A landscape with many valleys, sampled at points; each row gives a point and its height.
A ball rolls from a point to the lowest of its 2 nearest points, and stops where none of them is lower. Distance is the straight distance between rows; heights are no part of it.
Z_322 h=504: [-8.7, 3.8, 30.5, 4.6, 10.7, 10.4, 6.8, -23.4, -3.5, -17.3, -5.8, -22.9, 27.9, 15.5, 20.7, 16.0, 14.2, -8.5, -9.2, 3.0]
Z_914 h=147: [-6.1, -32.4, -20.1, -12.9, 14.0, 30.8, -6.8, 1.4, 1.0, 4.9, -2.5, -0.8, 5.9, 9.7, 0.7, -8.7, -9.0, 15.0, 3.7, -8.1]
Z_856 h=455: [-18.4, 4.7, 5.9, 35.1, 13.6, 11.5, -12.4, 8.8, -24.1, 4.5, -20.6, 7.6, 7.5, -19.8, 18.6, 36.2, -10.4, -20.5, -24.8, 7.5]
Z_693 h=397: [-8.2, 17.6, 18.6, 22.2, -13.1, -15.0, 5.9, 0.7, 8.7, -15.8, 7.3, 3.4, 20.8, 16.9, -0.1, 4.0, 19.2, -23.8, -16.2, -7.4]
Z_930 h=641: [-17.5, -16.9, -24.6, 13.1, 15.8, 2.4, -15.4, 14.5, -12.1, -8.4, -7.2, 28.4, 18.0, 12.9, -8.6, -29.3, 7.9, 16.1, -4.9, 2.2]
Z_205 h=661: [-4.6, -28.3, -4.1, 11.0, 8.5, -2.6, -8.9, 1.2, -13.5, -18.1, 2.9, 6.3, 11.2, 5.7, 0.1, -28.0, -3.8, 20.7, 3.9, -9.4]
Z_26 h=676: [4.7, 8.6, 2.6, 24.5, 12.4, 10.5, 14.8, 10.7, -23.0, 13.9, -10.4, 9.2, 21.1, 22.4, -0.6, -12.3, 6.7, -21.1, -13.0, 24.2]
Z_884 h=191: [-4.8, -7.7, -22.6, -7.6, -32.3, 23.4, -5.0, -1.4, -4.2, 14.6, 27.6, 8.2, -8.3, 11.3, -14.9, 1.9, -4.4, 0.6, -17.2, 10.0]
Z_562 h=565: [-23.3, -13.5, 0.3, 3.3, -5.6, 22.6, -4.1, 6.8, -34.6, -5.7, -3.3, 9.4, -11.0, -1.8, -5.9, -6.3, 10.0, 1.0, 25.0, 1.9]
Z_767 h=777: [5.3, 2.3, -28.7, -35.4, -15.9, 4.7, -23.4, 18.4, 13.8, 20.4, 28.0, 22.7, 6.1, 11.7, 5.0, -0.5, -6.2, 4.2, 23.2, -5.1]
Z_661 h=408: [17.8, 6.6, 5.8, 9.4, -1.1, -10.9, 2.9, 16.3, 23.9, -12.7, 26.4, -3.7, -20.6, 3.0, -2.2, 15.2, -8.3, 4.1, 27.9, -19.0]
Z_961 h=346: [4.0, 9.5, 1.2, -3.6, -16.3, -21.7, 25.5, 10.2, 18.6, -11.5, 15.3, 5.0, 7.3, 22.0, -15.1, 3.2, 8.2, -18.3, -13.7, 2.1]
Z_449 h=459: [23.1, 2.8, -2.6, -5.4, -8.2, 3.9, 0.8, 15.3, 25.9, -8.7, 21.9, -13.1, -26.0, 1.0, -7.4, 20.8, -33.3, -4.9, 16.0, 3.5]
Z_289 h=666: [12.0, -3.1, 12.0, -2.3, 34.8, 17.9, 4.0, -9.2, 8.2, -13.9, 3.8, -17.9, -15.7, -10.0, -5.2, 14.8, 0.4, 12.8, -7.6, 12.2]
Z_996 h=205: [0.6, -6.4, -0.5, 5.4, -10.7, -19.4, 20.8, 5.2, -0.1, 18.2, -15.1, -0.9, 6.8, -11.4, -18.4, -1.4, -31.7, -3.7, -22.0, -2.9]
Z_729 h=323: [7.3, 8.7, 5.4, -5.7, 8.8, -32.8, -18.8, -7.2, -14.4, 20.5, -13.9, -1.5, -13.9, -0.2, -14.0, -16.8, -7.9, -2.4, 1.5, -5.5]
Z_486 h=825: [-12.3, 15.3, -22.6, -15.7, 12.4, -17.7, 18.8, 12.8, 16.9, 35.9, -1.5, 10.7, 22.4, 23.6, -3.4, 8.1, -0.7, 10.0, -5.4, -12.0]
Z_905 h=793: [-12.1, -8.8, -25.4, -19.8, -13.7, -19.3, -7.5, 26.0, 14.0, 34.1, 12.9, 26.0, 22.8, 8.5, 3.1, -8.4, 3.8, 4.3, 18.2, -12.1]
Z_252 h=523: [-17.7, 0.6, 2.4, 3.4, -15.5, 23.7, -4.9, 9.9, -5.5, 8.0, 13.5, 3.4, -21.4, 6.2, -5.3, 4.3, -1.5, 2.7, 32.9, -6.4]
Z_149 h=736: [-11.6, 3.2, 8.3, 17.2, 2.0, 15.7, 7.1, -9.5, 0.0, -7.5, -18.3, -0.7, -17.7, -22.0, 13.4, 36.1, 4.8, -39.8, -10.3, -0.1]
Z_224 h=216: [-2.3, 13.7, 14.7, 21.7, -14.0, -10.4, 22.8, -4.0, 28.6, 9.5, -12.9, -9.2, 16.9, -6.9, 7.5, 14.9, -19.3, -27.8, -19.1, -16.6]
Z_383 h=484: [-9.7, 26.3, 13.5, -13.0, 16.5, -15.6, 21.4, -3.6, 23.2, -11.3, 24.3, -6.3, 6.7, 3.5, 18.1, -6.8, 2.1, 2.7, 1.1, 10.8]
Z_809 h=622: [-10.5, -4.7, -19.3, 23.5, 5.7, 8.7, -8.5, 8.3, -36.2, 2.1, -6.9, 22.4, 4.0, 18.4, 0.7, -17.8, 29.3, 6.5, 3.5, 0.7]
Z_719 h=315: [-6.9, -26.1, -11.3, -29.2, 13.5, 21.1, -10.7, 1.0, 12.2, 17.5, -9.0, -15.3, 5.3, -9.6, -6.5, 18.6, 14.5, 14.4, 26.0, -14.6]
Z_79 h=792: [-2.3, -11.9, 9.9, 27.7, 11.2, 13.0, 12.9, 3.6, 3.7, -0.9, 7.0, 5.4, 12.4, 0.5, 14.8, 9.9, 8.1, -14.4, -8.7, 0.2]
Z_454 h=180: [-1.1, 21.3, 7.6, -15.3, -9.0, -19.3, -13.7, -3.3, -3.4, 4.8, -12.5, 7.1, 24.4, 9.4, -17.4, -6.9, 0.9, -17.3, 5.4, 16.5]
Z_437 h=273: [-14.4, -7.2, -14.1, -16.2, -21.4, 4.4, 0.0, 6.3, -35.1, 0.6, 10.7, 10.4, -16.1, 18.6, -15.5, 0.8, -10.9, 6.6, -3.2, 14.5]
Z_994 h=272: [-8.7, -1.2, 11.8, -4.6, -4.5, -25.6, 2.0, 6.1, -16.1, 7.0, -29.5, -4.7, 7.1, -7.7, -9.2, -9.1, -26.7, -1.1, 7.6, -3.9]
Z_380 h=712: [14.0, -24.6, -21.7, 21.5, 1.4, 4.6, -5.8, 8.2, -22.8, -37.2, 10.1, -4.3, -15.5, 10.1, 21.5, -0.4, 4.3, 3.1, -10.7, -2.2]
Z_749 h=388: [-5.2, 23.0, -11.7, -15.6, 7.7, 2.6, 11.5, 13.4, 4.2, -1.4, 24.0, 25.2, 0.5, 19.6, 9.8, 0.5, -4.2, 16.5, 11.3, 26.2]
Z_816 h=491: [-26.4, -8.0, 3.6, 29.5, 14.9, -0.7, -15.2, -4.3, -2.7, 0.6, -21.2, 19.9, 6.7, -21.2, 26.3, 6.5, -20.7, -16.4, -17.4, -4.3]
Z_820 h=369: [12.3, 21.3, -18.4, -33.3, 3.3, -7.2, 5.5, -11.1, 7.6, 5.8, -17.7, 2.6, -9.6, 1.2, -1.0, -15.9, -10.6, 20.4, 21.1, 1.1]
Z_478 h=324: [25.4, -3.4, 5.9, 4.3, 8.2, -7.2, -4.6, -11.0, 5.9, 17.2, -25.3, -35.0, 4.6, 6.1, -15.1, 9.0, 11.2, -14.0, 2.3, -19.7]
Z_84 h=266: [7.8, 10.7, 28.8, -18.0, -7.6, -20.2, 19.8, 5.6, -0.4, 4.5, 6.5, 3.0, 19.1, 13.0, -3.9, -4.2, 7.7, -22.4, -4.2, 19.0]
Z_290 h=688: [-10.5, -2.7, 1.2, 2.7, 20.7, 16.3, -12.9, -10.8, -7.0, -7.1, -17.7, -11.3, -21.5, -18.5, -2.3, 16.7, 9.6, 8.9, -8.0, 0.8]
Z_303 h=524: [-18.2, -9.7, 2.0, -3.9, -15.8, -21.3, -2.4, -11.8, -16.9, -9.7, -23.9, 5.5, -2.8, -9.3, -3.3, 21.0, 16.6, -18.4, -9.8, -19.9]
Z_810 h=526: [1.2, 42.3, -2.2, 2.2, 9.0, -2.1, 30.2, -10.2, 28.3, -4.3, 25.2, -7.5, 4.2, 5.7, 3.3, -3.6, 9.6, 0.1, -24.4, 15.4]
Z_220 h=610: [33.8, -4.9, -11.0, 1.4, 22.7, -19.2, -10.1, -3.0, 30.3, -8.2, 12.0, -11.9, -3.6, 3.0, -12.0, 8.6, 0.2, 11.3, -32.4, 8.2]
Z_489 h=472: [-17.2, 1.8, 8.0, 12.4, -6.3, 2.2, -21.7, 9.9, 7.5, -9.6, 14.0, 12.3, -9.4, -9.3, -4.3, 9.4, -3.5, 0.6, 21.2, -24.9]
Z_23 h=475: [-14.7, 13.9, 6.8, -20.5, 0.8, -4.6, -19.0, -6.5, 13.7, 9.3, 30.8, -8.1, 0.6, 0.5, -0.3, 5.7, 5.3, 24.4, -1.8, -13.4]
Z_66 h=448: [6.5, 10.1, 13.5, 5.0, -16.3, -22.7, 10.0, 13.7, 13.1, -24.1, 17.2, 10.7, 10.4, 5.3, -0.1, -3.2, -44.9, -15.1, -14.2, 20.0]
Z_154 h=621: [2.1, -15.9, -9.3, 18.3, -14.2, 21.3, 13.4, 2.5, -55.6, -32.8, -20.9, -1.0, 7.0, 1.5, 6.8, 9.7, 32.3, -13.0, 2.9, 7.4]
Z_993 h=588: [-2.4, -29.0, 8.3, 7.0, -5.1, 19.1, 1.0, 3.5, -34.2, -22.2, -28.6, 4.2, 9.9, -22.7, 7.5, 9.2, 26.8, -14.0, 17.0, 8.8]
Z_496 h=146: [-5.1, 11.4, 13.0, 13.8, 12.8, 5.1, 12.0, 1.4, 12.1, -2.0, -9.5, -2.5, 2.0, -16.1, -0.4, -20.3, -7.3, 12.7, 13.3, -0.7]
Z_193 h=231: [-4.6, 16.9, 1.6, 16.8, 18.3, -9.3, 2.7, 0.7, 14.8, -26.9, 5.3, -5.4, -4.0, 7.7, 8.6, -6.9, -8.0, 21.4, -0.2, -12.1]
Z_878 h=723: [15.1, 14.7, -34.5, -22.5, 22.6, -1.2, -1.2, 7.9, -5.6, 2.0, 9.8, 14.0, -9.2, 32.5, 6.7, -24.2, 7.4, 22.3, 33.7, 12.1]
Z_626 h=239: [-7.3, -35.8, 0.1, -5.9, 13.5, 28.8, 1.3, -7.3, 3.4, 14.3, -4.5, -17.5, 12.6, -4.2, 13.2, -0.4, 18.7, 14.6, 8.7, -10.6]
Z_248 h=347: [19.3, 28.7, -27.8, -24.8, -7.6, -19.1, 2.7, -21.0, 14.7, -2.8, -27.8, -6.9, -14.1, 11.3, -10.5, -12.8, 18.0, 11.2, 0.5, 10.5]
Z_170 h=490: [7.2, 15.5, -1.3, -7.6, -5.3, -16.5, 9.5, -6.2, 8.9, -2.8, 9.3, 13.0, -5.0, -14.7, 0.6, -6.2, -29.2, -16.8, -25.0, 20.1]
Z_250 h=480: [25.7, 9.2, -7.2, -16.7, -5.0, 15.0, -4.2, 2.1, 18.9, 15.5, 11.6, -10.1, -23.0, -8.1, -2.4, 10.6, -29.1, 4.1, 8.2, 27.6]
Z_295 h=260: [17.2, 13.1, 8.4, -0.1, -12.4, 14.5, -1.6, -5.8, 2.1, 14.0, -14.8, -24.2, -9.9, 12.7, -29.4, 7.1, 14.8, -1.0, 4.3, 0.5]
Z_522 h=735: [9.7, -1.3, -12.4, -30.9, 12.5, 8.6, -14.5, -0.2, -1.5, 9.1, 11.1, -6.8, -2.8, 20.9, 14.6, -31.9, -2.3, 23.8, 40.4, -4.7]
Z_682 h=589: [22.1, 15.2, -23.5, -17.2, 13.8, -3.4, 10.8, -8.6, 37.1, -9.9, 9.4, -5.6, -10.1, -2.0, 2.6, 14.5, 5.3, 4.0, -22.9, 8.8]
Z_573 h=554: [-1.4, -27.5, -5.2, -1.4, -19.7, -8.0, -0.2, -15.8, -37.4, -28.6, -36.1, 4.5, -4.8, -24.5, 0.0, 7.1, 26.6, -10.6, 4.5, -11.7]
Z_514 h=861: [-1.2, -12.8, -14.0, -21.4, -24.9, -2.6, -6.2, -10.5, 6.0, -11.0, 4.5, -23.1, -16.1, 18.4, -15.5, 4.2, -11.0, 12.2, -2.0, -22.7]
Z_317 h=691: [19.1, -3.9, 4.1, 1.0, 9.0, 6.5, 20.0, 7.4, -19.4, 14.9, 0.0, 2.7, -0.4, 21.0, -7.8, -23.2, 3.6, -2.9, 1.3, 27.1]
Z_912 h=394: [-0.3, 6.6, -21.0, -8.8, -3.8, 2.1, -12.2, -10.5, 11.0, -3.9, -27.4, -6.8, 0.6, -3.3, 12.0, -26.7, -9.6, 14.6, 15.6, -14.2]
Z_470 h=292: [6.6, 2.6, -21.8, -0.9, -17.7, 9.9, -0.7, -0.9, 7.3, -1.2, 5.2, -1.3, 3.8, -6.3, -9.5, -29.7, -8.5, 21.8, -18.5, 12.2]
Z_112 h=172: [1.6, -2.8, 23.4, -4.1, -8.2, 18.4, 6.7, -0.3, -5.5, 14.0, -1.1, -24.1, 6.8, 5.6, -35.3, -10.8, -0.6, -3.8, 18.8, 6.9]
Z_234 h=395: [7.2, -2.6, -3.4, -16.0, -21.2, 6.8, -4.1, -5.5, 14.9, -11.7, 32.0, -20.5, 18.6, 20.0, -1.8, -19.5, -12.2, 29.1, -13.5, -2.1]
Z_574 h=422: [3.3, 24.8, 30.5, -7.2, 7.0, -7.4, 1.2, -11.3, 19.2, -2.6, 7.1, -23.2, 3.5, -6.6, 5.0, 12.5, 8.4, 0.8, 0.6, -0.2]
Z_742 h=378: [14.5, -0.7, 3.1, 7.8, 1.0, 1.5, -12.0, -17.3, 7.7, 17.7, -27.4, -28.3, -4.3, 11.2, 21.5, 32.5, 10.3, -20.6, 3.1, -22.4]
Z_963 h=399: [-4.3, 10.7, 9.3, -5.2, -17.0, -25.0, 25.3, 7.7, 13.6, -24.5, 7.6, 0.1, 9.7, 7.6, 4.3, -12.9, -31.8, 2.8, 1.8, -4.2]
Z_515 h=298: [-2.5, 7.4, 14.9, 8.2, 11.8, -18.1, -7.8, -7.3, 4.9, -27.5, -5.4, -1.4, 6.3, 0.8, 19.8, 1.3, 8.4, -6.0, 0.5, -19.4]
Z_987 h=432: [-16.0, 27.6, -12.0, -27.8, 5.4, -11.6, -4.7, 0.0, 6.2, -4.9, 23.0, 20.5, 7.3, 4.5, -4.5, 10.2, -3.0, 13.5, 4.8, -6.1]
Z_67 h=312: [-8.2, -0.2, 15.4, 14.2, -12.4, -21.8, 9.7, -3.9, 26.7, 1.2, 0.6, 1.0, 9.6, -6.3, 3.5, 17.3, 11.4, -29.6, -0.5, -20.6]
Z_942 h=124: [0.0, -3.4, -31.7, -2.2, 15.0, 12.0, -36.7, -2.7, -6.4, 21.9, -35.1, 13.7, -15.5, 10.3, 11.7, -18.2, -17.7, 5.1, -6.2, 5.4]
Z_142 h=763: [9.3, 4.7, -30.0, -41.6, 9.2, -14.2, -15.8, 12.2, 25.5, 28.6, 19.8, 34.8, 13.9, -14.1, 1.0, -5.2, -2.1, 12.0, 32.9, 2.0]
Z_14 h=518: [-6.3, -1.0, 5.1, 21.6, 8.9, -23.9, -3.8, -8.7, 16.5, -3.6, -12.4, 26.4, -3.9, -15.9, 31.4, -5.2, -19.2, -12.1, -26.1, 7.5]
Z_497 h=669: [3.7, 1.6, 13.3, 5.0, 1.7, -0.4, 21.8, -0.7, 4.0, 21.0, 11.3, 16.1, -4.3, -2.2, -6.2, -21.3, 14.6, 5.2, -1.4, 17.6]
Z_645 h=520: [-29.9, 3.6, 26.6, 6.1, -7.9, -15.9, -23.8, -5.2, 20.4, 4.8, 6.8, 11.9, 1.1, -21.2, 16.6, -6.2, 0.9, -2.3, 12.6, -17.6]
Z_921 h=85: [-27.8, -6.8, -9.0, 2.6, -27.1, 27.9, -24.8, 4.2, -16.3, 12.5, 14.3, 13.5, -23.2, -8.4, -12.3, 8.0, 1.1, 10.5, -12.3, 12.1]
Z_52 h=522: [-2.8, -6.3, 14.8, 6.5, -1.3, -29.3, -14.1, -12.6, -4.1, 5.6, 5.4, 20.6, -13.5, -24.8, 8.2, -2.0, -17.7, -10.5, -25.3, 14.9]
Z_8 h=319: [1.9, -11.0, 31.7, 45.3, 13.6, 16.6, 8.3, 17.4, -16.5, -4.7, -17.6, -7.3, 8.4, -29.4, 8.6, -0.8, -7.4, -7.5, 6.2, 7.3]
Z_493 h=339: [15.3, -9.0, -2.3, -1.4, -9.6, 2.6, -3.8, 1.8, 0.3, -20.6, 25.0, -3.1, -6.0, 5.2, -21.8, -17.5, -12.5, 21.1, -16.3, 0.0]
Z_398 h=638: [24.1, -14.7, 12.8, -6.6, 23.4, 3.4, -3.2, -8.1, 21.0, -15.4, 28.7, -7.1, -11.9, -2.5, -1.7, 17.2, 3.9, -2.8, -23.0, 9.4]
Z_226 h=762: [-13.2, -8.7, 11.3, 33.0, -7.1, 12.5, 3.8, 0.4, -1.7, -21.5, 1.8, 4.4, -1.6, -26.6, 29.7, 22.3, 10.8, -24.8, -7.0, -4.7]
Z_458 h=426: [-1.8, -15.5, 7.0, 14.8, -5.7, 10.9, -26.4, -10.8, -0.3, -0.5, -19.7, -10.1, -10.0, -1.3, 19.5, 41.4, 5.8, -30.1, 10.0, -26.0]
Z_694 h=348: [-1.2, 17.3, 17.5, -26.7, -10.3, -20.2, 14.2, -4.5, 13.5, -14.1, 2.5, -5.4, 16.1, 11.3, -18.6, -5.1, -11.8, 12.1, 1.9, 0.2]
Z_843 h=758: [18.9, -27.2, 10.1, 31.0, -6.0, 16.4, 15.3, 5.8, -31.6, -8.5, 12.1, 1.6, -10.8, -18.9, 16.4, 5.4, 13.3, -7.6, -12.0, 5.0]
Z_759 h=401: [0.6, 16.8, 23.4, 45.4, 2.9, 10.0, 4.1, 11.9, -28.3, 9.1, -12.3, -1.5, 12.0, -19.7, 5.0, 18.7, -6.1, -26.7, -7.9, -4.3]
Z_869 h=571: [-23.3, -5.2, 22.8, 8.6, -13.1, 3.0, -8.2, 3.8, 32.6, -10.3, 19.1, 18.0, 8.8, -17.6, 7.6, -12.7, 21.7, -7.0, 5.3, 2.2]
Z_606 h=358: [10.3, -0.6, 20.7, -6.2, 2.6, -16.1, -14.6, -10.1, 18.4, -17.0, -10.7, -9.9, -3.7, -10.3, -11.1, 15.5, 6.9, -1.4, 4.7, -19.2]
Z_723 h=270: [8.6, 0.0, 13.6, -20.5, -13.0, 16.3, 2.1, -9.4, -7.2, 45.5, -3.0, -9.4, 2.8, -9.1, -21.4, -3.2, -2.9, 0.1, 10.7, 21.5]
Z_804 h=561: [10.8, 29.7, 0.8, 11.0, 19.1, -0.2, 12.9, 3.1, 37.7, -11.3, 8.0, 0.5, 2.2, -3.1, -8.8, 22.9, 8.9, -10.7, -27.1, 11.9]
Z_519 h=63: [-7.4, -6.0, -38.1, -18.7, 14.6, 24.2, -31.2, 1.5, -4.3, 14.1, -5.5, 14.5, 0.8, 16.8, -4.8, -6.7, 1.6, 12.7, -3.7, 4.5]
Z_435 h=398: [-6.9, 5.4, 16.2, -12.9, 12.1, -8.6, 11.6, -5.1, -9.1, -12.8, -10.0, -7.2, 31.7, 14.3, -6.8, -14.8, -5.7, 7.1, 3.2, -6.9]
Z_91 h=431: [-20.8, -7.7, 1.3, -17.8, 3.9, 15.4, -17.7, -4.9, -5.7, 19.1, 34.2, -15.3, -5.7, -19.1, -23.0, 13.3, 0.6, 26.7, 2.5, -7.4]
Z_402 h=450: [-14.3, 13.6, 28.9, -2.6, 9.3, -0.3, -6.6, -14.5, -15.0, 6.6, -11.3, -23.3, 28.6, 18.2, 4.2, -6.5, 16.7, -4.5, -2.8, -11.6]
Z_544 h=251: [18.4, -4.5, 9.3, 31.6, 6.1, 0.2, 34.1, 18.1, -3.0, -11.8, 21.3, -10.6, -18.9, 3.7, -6.7, 23.9, 16.8, -12.9, 18.5, -7.8]
Z_80 h=98: [15.9, -1.6, 25.5, 34.1, -4.6, 9.1, 26.9, 8.7, -13.6, -31.7, 7.8, -13.2, -9.0, -21.8, -22.5, 17.6, 25.2, -4.7, 13.5, -7.5]
Z_844 h=848: [13.4, 0.2, -21.7, -32.2, 0.0, -7.0, 4.1, 1.9, 12.6, -3.7, 12.0, -21.5, 0.1, 15.0, -12.8, 9.6, -22.5, 23.2, -0.9, -9.5]
Z_691 h=108: [-6.6, -15.5, 10.5, 7.5, -18.7, -8.6, 11.5, -5.3, 5.3, -8.7, -17.3, -14.8, 21.6, -16.6, 1.5, 10.8, -27.7, -14.1, -22.5, -15.7]
Z_270 h=359: [12.0, -3.3, -7.2, 6.3, -10.9, -20.1, -7.3, -11.4, -24.5, 5.5, -4.4, 4.4, -8.7, 7.0, 0.2, -26.3, -6.5, 3.5, -19.4, 3.2]
Z_412 h=325: [18.4, 21.2, -35.4, -20.6, -16.5, 5.8, 0.6, -5.7, 21.9, 8.1, -5.8, -6.6, -2.7, 2.0, -18.6, -17.1, 4.8, 16.0, -10.4, 9.8]
Z_841 h=233: [1.6, -12.7, 14.4, 22.5, 11.3, 7.9, 19.5, 3.7, -6.9, -8.9, -37.3, -19.2, 8.3, -14.8, 11.2, -11.7, -1.9, 0.0, 14.2, 1.1]
Z_54 h=713: [-1.6, -6.6, 14.3, -1.9, -6.3, 10.6, 0.1, -9.7, -4.4, -18.2, -24.4, -10.2, -15.1, -30.5, -6.9, 31.3, 8.6, -12.4, -22.3, 15.6]
Z_565 h=809: [-5.5, -2.8, 12.2, 7.9, 9.4, 4.2, 39.0, -1.6, -24.3, -8.5, 7.6, -3.7, -0.2, 22.1, 28.8, -3.9, 1.7, -8.4, 13.2, 24.5]
Z_484 h=238: [1.6, 25.9, 9.3, -12.6, -29.7, -21.5, -14.4, -5.9, 12.2, 17.1, -19.9, 0.3, 8.8, -5.4, -0.3, -16.1, -11.0, -8.6, -10.1, 7.4]
Z_621 h=733: [18.4, -22.5, -6.6, 28.4, 9.3, -5.1, -3.8, 2.2, -38.8, -16.0, -4.1, -11.2, -15.5, -13.1, 13.9, 16.1, 12.4, -9.0, -16.5, -12.3]
Z_822 h=687: [11.5, -41.0, -5.2, 19.5, 2.9, -0.2, 3.0, -3.5, -6.2, -27.2, 19.3, 0.8, 8.5, 3.2, 7.9, -11.3, 0.8, 4.9, -18.4, -12.4]
Z_188 h=373: [-20.2, -14.0, 1.1, -22.9, 17.0, 24.2, -26.5, 2.4, 16.7, 16.1, 14.9, -0.5, -5.8, -15.9, -11.9, 14.3, 13.7, 31.0, 12.4, -21.9]
Z_98 h=345: [13.0, 15.5, -0.7, 24.2, -9.1, -16.5, 35.0, 6.2, 20.7, -1.2, 15.8, -6.3, -28.4, 6.2, -10.0, 15.3, 1.2, -9.5, 16.4, -19.7]
Z_202 h=837: [9.5, 6.2, -31.8, -28.9, 5.3, -17.9, 8.3, 16.4, 18.0, 16.9, -6.5, -0.8, 17.6, 18.4, -19.9, 6.7, -16.7, 15.8, 0.7, -9.4]
Z_593 h=333: [-18.5, 10.1, -16.9, -19.4, -6.2, 1.0, 18.7, 2.2, -20.1, 22.6, 19.4, 13.6, -7.8, 26.1, 3.3, 0.2, -10.6, 10.1, 0.0, 13.3]
Z_163 h=393: [-2.2, 7.7, -9.7, 8.4, 3.4, -5.1, -2.0, -16.8, -40.9, 22.1, -10.2, -9.8, -21.6, 14.3, 22.1, -21.6, -12.6, 3.2, -11.5, 11.3]
Z_710 h=240: [1.6, -18.1, -8.5, 6.4, -22.8, 3.3, -17.2, 1.8, -0.8, -2.6, 5.6, 14.6, 5.5, -17.8, -29.6, -37.2, 14.1, 15.7, -11.4, 12.9]
Z_376 h=420: [5.8, 10.2, -2.5, -1.8, 0.5, 5.4, -13.6, -9.9, -1.3, -13.5, -19.3, -3.5, -22.7, -8.9, 19.0, -6.8, -14.4, 7.6, 12.4, 2.8]
Z_143 h=650: [6.1, -4.8, 6.4, 26.4, -0.9, 13.8, 8.0, 0.1, -43.9, -1.0, -25.6, -4.2, 14.6, 7.1, 7.0, -4.9, 15.3, -15.8, -4.4, 3.6]
Z_219 h=449: [2.8, 15.5, -2.8, -17.4, -4.9, 10.4, -18.0, -11.2, 18.9, 13.4, -5.3, -9.6, -24.1, -16.5, -2.5, -9.9, -17.9, 6.0, -1.3, 5.7]
Z_954 h=785: [7.9, -19.1, 15.3, 12.8, 13.8, 8.6, 15.3, 1.8, -15.8, -7.7, 7.2, 12.2, -9.8, -3.1, 26.8, -5.4, 6.8, -11.8, 4.4, 18.2]
Z_898 h=479: [-23.4, -21.7, 8.4, 5.2, -15.5, 0.3, -15.5, -2.4, -4.6, 1.4, -4.7, 8.1, -5.9, -14.9, 3.5, 43.6, 20.7, -34.8, -3.9, -23.0]
Z_525 h=711: [5.7, 4.6, -15.2, -23.6, 28.0, -5.2, 5.9, 4.0, -21.3, 19.4, -7.7, 11.5, 1.8, 30.9, 8.9, -26.4, -2.4, 5.6, 21.5, 9.1]
Z_615 h=599: [-18.0, -12.1, -9.4, 30.7, 7.5, 20.4, -6.9, 6.8, -35.7, -12.7, -21.3, 4.7, -9.6, -4.2, -6.3, -20.4, 13.7, 14.4, -1.7, -5.8]
Z_331 h=630: [-14.6, -5.1, 33.9, 4.1, 4.6, -3.7, 16.8, 10.9, 14.3, 11.1, 14.4, 14.7, 3.1, -21.2, -4.2, -1.9, 20.7, -5.7, 0.5, 13.5]
Z_233 h=178: [-10.5, -12.2, -20.4, 15.3, -21.9, 22.2, -29.3, 8.0, -13.9, 8.9, -0.8, 22.2, -5.8, -4.8, -21.7, -23.0, 0.4, 2.1, -12.9, 2.3]
Z_53 h=749: [11.7, 6.1, -18.5, -41.0, 24.5, -7.5, -16.0, 11.5, 15.2, 9.7, 11.2, 15.9, -0.3, 4.4, 18.4, -8.9, -9.4, 22.7, 49.6, 0.5]
Z_678 h=810: [-1.4, 6.6, -13.1, -34.3, -5.2, -19.6, 2.0, 6.3, 17.2, 45.6, 7.0, 5.1, 24.4, 18.6, -2.6, 10.4, -3.4, -6.8, 20.4, -16.4]

Where does a ball stop that starts at each point below?
Z_250: Z_470
Z_290: Z_496
Z_143: Z_112
Z_380: Z_489

Call two points neighbours if one is among the 2 nearest of the other. Go from one point of each pair to the other, from neighbour to neighbour, staying as low as possible. Name the highest point that can't be avoided.
Z_489, Z_470: Z_843
Z_921, Z_80: Z_250
Z_470, Z_519: Z_912
Z_112, Z_489: Z_317
